Points, in no order, along strands that fork, close into loops and pass close to each other.
Points whose rows are less than 52.6 apart are linked; no others are. Some points are linked to none.
j149: [  5   3  13  -2   8   2   5 -18  -7   6 -16 -24   3   6   3   4  25 -10
  -5  13 -13  -5  -5  16]
j156: [  6   2   7  14  16  12  -1 -13   0  18  -2  -2 -11   7   8 -15   3   4
 -17  35   6   9  -1   4]
j933: [  9   6   7   2  -9  -2  -1 -14   0  -4  13 -11  15  16   9 -14   0   7
  -6  -2  -1  28  -7   7]
j779: [-26   7  -9  -5  -2  22  -1 -17 -28  -7   5  10  -2 -12  -3   2   9  10
 -16 -19 -17 -13 -19 -12]
j282: [ -4  -1  34   2  -7  -7 -15 -40  16  11   2 -16  11   9  -3 -11   2  10
 -13  10 -12  23 -14  13]
j660: [  0  -9  -4  18  15  -6   3  12 -11 -17 -10  -2 -11  18  15   7   3   7
   2   6  11   2   1  17]
j621: [ 11  16 -13  -5  14  10  21   4 -19  -9   0  -6 -11  -5 -21  -2   3   3
   8  -8  -4 -12 -11   8]
j890: [ -8  -2  -2   7   7 -12   5  15   7 -12   7   4 -13  31  12  19  -6  -5
  24  12   8  -1   9  20]
j368: [-16   4   0 -14  -9   4  10 -20  -7  17 -15 -17   7  -3  -6   3  26   0
 -12  17 -11  -5  -7   2]
j221: [ 14  -7  13  15  -5   6   5  13   9  12   4 -12  12  30  21   5  20  -2
   2   8 -20  20 -17   8]
j24: [ 10   2  25   0 -15  -6   8  19  25  -7  37  -6   4  -3  -7  -7 -22   2
  12  -1  10  20   1  -6]
j726: [  8 -18  -7  14  -3  -8   3  -2   1   6  -5  22 -14  18  -9   3  -8 -13
  32 -14   4 -11  15  -3]
j413: [  6  -2   2 -11   0   6 -12   6   3 -24   6   2  10   5  -6 -11 -18  -4
   9   7  30 -23  -1   5]
j679: [  0  -9   5   5  -4  -9   9  10 -29   4 -11 -21  -1   8  17   9  25  12
   0 -10   5   4 -19   0]
j259: [-21   8  12 -15   5  11  10  -8   1  11  -7   3  -5 -31 -13  -3  -5   9
 -21  19  -4  -7 -12  -8]
j740: [  9   7  -9  -3  -7  13   3  -3   3  14 -15 -20  27  12   7   1   0  -4
   1  12  -3   7   7   2]
j415: [  4   9  21 -11  -1 -17   5   7  20 -18  12  -9   5 -13 -20  -4 -15  15
  15  -7   3 -21  -3 -11]
j935: [  6  -2 -20 -11  11   0  11   3 -11   3  -7  26   2  -5  -1  15  15   0
  12  -1 -11  -4 -15 -26]
j647: [-10   3  -1  -8  -1  17 -11 -21  -5   1  -2   7  16   1  18   6  14 -16
 -21  17 -16 -28  -9  10]
j587: [  2  14  17   3   3 -13  -3   2  12 -10  -1   3  -6  24  24   9   1 -13
  27   2  -4  14   6  12]
j179: [ 12  -2  -1  10  -5   0  -6   9   3  12 -16 -21  10  25   7   9   1  -1
  11  -6   6   8   0  -7]
j831: [  9  -8 -17  13  -4  -9  -4   6  13  -3  -8  12  -7   8 -14  21 -11   6
   9  -8  23   8  -7  -8]
j996: [ 16  -5  -3  24 -15  -3   0   0  11  15  -3   7  -8   1 -14  -8 -18 -13
  16  -9   6  -2  20   1]
j331: [ -1  11  22 -17 -13   3  -2 -25  -9  16  -1  -4  14  -1  -6 -12  10  -1
  -1   4 -15  -8  -7  -9]
j521: [ -5 -16  14  12  12  -5   1   4 -26  -4   3 -15   4   1  25  18  19  15
  -6  -3 -13  -7 -18  19]
j95: [ 14 -16  22  -3  -7  -1 -15  -1  27  -6   7 -16  18  -3  -6 -12  -4   6
 -18  18   8 -10  -2  -9]
j667: [-24   9 -17  -5   5 -10   6   4   2  -3  -3   9  -7 -12  13   9  -5  -3
 -10 -14 -15  -3  24  11]
j298: [ -1   3  21   8 -18  11   0 -27   7  19   2   2  11  10  11  -1  24  -1
   1  29   2   7 -19   7]
j857: [-11 -16  -4  11  -5 -15   8   2  -6  -2   5  13 -21  20 -14  17   3  -9
  44 -16   0   4  17   8]
j84: [ 13  -2  -2  -4   7   2   8  11  -1 -17  10  24  -1 -29 -27  -9 -14  -1
   8  -1  17  -3  -1  -9]
j41: [ -9  -5   7   6   7  17 -10 -10 -19   7 -20   5  12  -2  19  20  20  -9
 -12  26 -15 -25 -19  -4]
j683: [ -7   6 -20  -5   0  14   6  -8 -23 -21   5  14  -3 -24 -10 -14   6   0
 -14 -21 -10 -12 -10  -4]
j737: [  1  11  -9  -2   0  -8  -7  -9   2  -5  -5   0   2 -13  12   3 -16  -2
   0   5  -8  14  15   7]
j663: [-16 -20 -23  -7  13  -6   6  26  -3  -5   1   7 -31  -3  -2  29  14   2
   5  -2  -6 -12   8  10]
j738: [ 15  -7  -9   8 -10  -6 -10 -10  11  23   1  -4   2  -7  -7  -2 -18  -1
  -7 -21  10   9  15  -8]
j994: [  6   1 -19  11   7   1  13  23 -26 -14  -8  -7 -14 -10  -7  14  14  -9
   8 -10  -5 -24  -9  10]
j618: [ 10   6  -5  -6 -14 -12  10   5   3  -1   7  -1   2   2  -8 -26  -4   5
  12   0  15   8   4 -12]
j492: [ 15   2   9   2  -6  -7  -2  -2  22   5  32 -13  -9  17  -4 -34   6 -13
   0   6 -11  11   7  -5]
j964: [ 11   7  21   2 -13   3  -5  -8   8  11  11 -17  12  11   0 -31   9 -16
  -2  13  -8  30  -8   0]
j668: [ -2  -6 -30  -4   1  -1   4  12  -5  -5 -11  26 -15 -14 -27   9  11  -9
  13 -11   9  -3   9   2]
j43: [  0 -12  24   4  -3   1 -17 -21   5   1  -6 -19  19  -6  -4  -8  -8   8
 -30  14   1   9  -5   0]
j760: [ -1   6   1 -12  12  10  -7  -1   9  -5   8   2  10 -10   8   6 -29  12
  -1   6  -7  15  -1  -2]
j918: [  7   6  19  -3  12   8 -16   4   8  16   1   3 -18   2  -3 -15 -12   2
  13 -13  -1  12  -1 -15]
j536: [ 11  16   0 -12  -8  -9  16 -22  -6  12  -2  10  14   1  10  -5  13   7
  10   1 -17   4  -4  -5]
j96: [  6   8   7  10  -5 -14   4 -13 -11   8  -5  26  10   4  24   2  -4   8
  13 -15  -3   8  -5 -14]
j428: [ -3  12  15  -8   9  -7  -1  -7 -13   8   1 -11  -8  14  12 -13  11   3
   9  -7  -4   5  19   3]
j464: [  6  -2 -15  11  -2 -19   6   3   7  -5  -4   5 -13  15  -3  24  -2  12
  15 -22  -3   6 -12  -8]
j53: [  6 -10  -7  -1 -13 -24  -8   5  -3   0 -11 -10   0   1  25  20  15  -4
  -2  -5 -11 -10   3   4]
j889: [  4  15   9  14 -14   5   5  21  33   4  42   4   6  11   2 -22 -17 -15
  14   2   8  23   0   1]
j837: [-12  -7  -8   3   7  -6 -10  21 -10  -1 -11   2 -10   0 -12 -15 -11  -2
  15 -11   7  25  23  -4]
j491: [  5  -2   9  -1   8   9   0 -24  -8   3   5 -21  15  12  10   3   7  23
 -15  -5   8   7 -10  24]
j276: [-19  11   5  -9  15   1  -1  19  -5 -12 -17   0   1  -3 -12   0 -18  -6
   6 -12   1   3  12  -5]
j97: [-12  13  -1   4   8   6   1  -2  -6  -9 -21  -5  -3 -10   5   5   8  -3
 -15  -4   0 -17  -8  -4]
j181: [ 17 -19  19  -2 -15   2 -10  17  28  12  22 -18  10  -2  -3  -8 -12  -1
 -13  17   1  -2  12 -23]
j558: [-14 -19 -15  11   1  -9  12  29 -11  -7  -8 -12 -21 -10   5  22  18  -5
  -7 -13   0 -22  -2   6]
j344: [  0  -3  -7  -3  16  11   2  11 -14 -18   5  27   1 -22 -25 -12  -6   9
  -3 -21   2 -15  -9 -14]
j426: [-19   0   1  -7  -5  11 -17 -15   6   2  -1 -16  22 -10  -2  -3  -5   7
 -37   6   0 -16   3   4]
j879: [ 17  11 -16   7   2  -9  -1  13 -16 -16 -12  -3 -17  -4  -6  11   7 -22
  22  -1  -7   3   5  10]
j198: [ 22 -12   1   2 -18   3 -16  -7  23  22   5 -12  -5  -2  -4 -17  -9  -9
  -9   4   3  11   1 -22]
j690: [  0  -2   3 -12   1   8 -15   6   1 -22  -2 -12   7 -12 -19 -18 -12  -4
 -10 -13   6 -31  -5  -8]
j323: [  5  10 -14   8   1 -12  -7  -4 -16 -20  -3  16  -7 -18  -1   1 -15 -12
  13  -3   0   7   8   1]
j645: [-25  -3   6  -2  -8  11  10 -27  -8  17  -3  -1   6  15   3  10  29   9
 -16  25  -5   4 -16  11]
j44: [  0  -9 -20  -3   9   8  -4  -9 -18  11  -6  12 -17 -16  -3  19  20  -1
  -4  -7 -15  -9 -11  -7]
j419: [ -6   1   7   7   8   6 -15 -14 -16 -11  -1  -8   6   3  23  21  11  13
 -18  -8   1  -1 -19  28]
j474: [-23  -8   9  12   6   3  -1  15 -14   1 -18   0   6  -2  24  25  16  -7
 -26  19 -20 -13 -15   2]
j713: [ 18   1  24  -7 -16 -14   9  15  14 -18  28 -10   7 -21  -7   0  -8  11
   2   0   1   4   5 -17]
j8: [-12 -11 -35  -9  -6   3  -7   8   0 -14  -5  18 -19 -22 -22   3   0  -6
 -15 -21   8 -11  12   4]
j317: [  5  13  -2 -16  -1   7   8   3   5   0  -2 -20  17   2  -1   1   7  -1
   5   6  16   3   9  18]
j128: [ -3  -4 -11 -14   1   8  -8 -19  -4  12   0   1   6  -6   4  -1  -3  -3
 -28  11  -9 -23   9   2]
j813: [  1   7  13   0   4  -5   6  -3  28 -12   2  -7  -6  -8 -20  -2 -16   8
  -4   4  10 -17   6  11]
j392: [-13   1  16  -7   0   5   5 -13  11  28  -4   3 -10  -9   6   0  -1  12
 -15  26   6   8  -5   3]
j790: [-10  10  -7 -13  18  11   7   3   1  -6  -3  -1  18  -1  -8   0 -27   8
  -2  -4  -7  -8  -4 -10]
j765: [-25   6 -24   2 -11   3  -1   1  10 -16   1  15 -12 -14   8   1  -4  -5
 -24 -17   0 -12  13   1]
j965: [ -5  -9 -16 -12  30  -2  -2  -5  -6   6   0  13 -29   2   1  19  10   7
  -4 -14  -8  -5   9  -2]
j139: [ 11   1  -2  19  16   2  -1   7   0   4  -4   1 -22  17   6 -16  -9   0
   2  12  17  17   6   2]
j117: [ -4   4 -15 -11  -4  15   3  12   2  -2  -7  -5  21   0  14  13 -10   1
  -4  -9  20 -18  11  17]
j747: [  2  -3 -24  -5  -4   5   9   3   1   2   4  23  -3 -15 -12   8  -9   9
  10  -8  26   2  -1  -6]
j748: [ 2 16 19 14 -5 -9  8  3 10 11 -2 12  9  8 24 -6 -7  5 15 -1  6 14  6  1]
j796: [  2 -19 -20  -2  -3  -3 -15  17  -8 -12   5  20  -4  -7 -25 -19 -21  -4
  14  -1  11  19  20 -12]
j576: [ 10   0 -12  19   2  -1  -1  -7 -23   6 -16   0   3   3   8   2   2   6
  -7  17  -9  16 -13 -13]
j312: [ -6  -3   9 -25   2  -5  -8  15  13 -20  11   4   3  -7 -30 -12 -18  -5
  11 -16   2 -19   9 -14]
j732: [  9   4   7  -9   8  -9  12 -11  -1  13  -9 -11  -4  22  10   2  28  -3
   6  -3  -3 -16   9  15]
j995: [ -3  -9 -11   0 -11  -2   1  25  13  -4  23  20   0   1 -19 -21 -25 -13
  18   2   7  21  21 -14]
j793: [ -3  11  14   9  -4   8   9  12  19  11  17  12   6  12  22 -24  -4  -5
   5   8   9  30  -5  -2]

A tip is a point with one link. Name the tips that can be reached along the links from each point below, in the order of the rows.
j760 | j779, j621, j935, j464, j995
j156 | j413, j259, j298, j428, j813
j738 | j282, j857, j474
j317 | j179, j117
j964 | j679, j492

A piece is two or more points that can be reached from each other along the links. Count, over all rows, the pieces, the separate loops (a circle has one, a figure eight two, a Y none), the forks (points with three links) and the tips (points with one).
pieces | 5
loops | 0
forks | 7
tips | 17
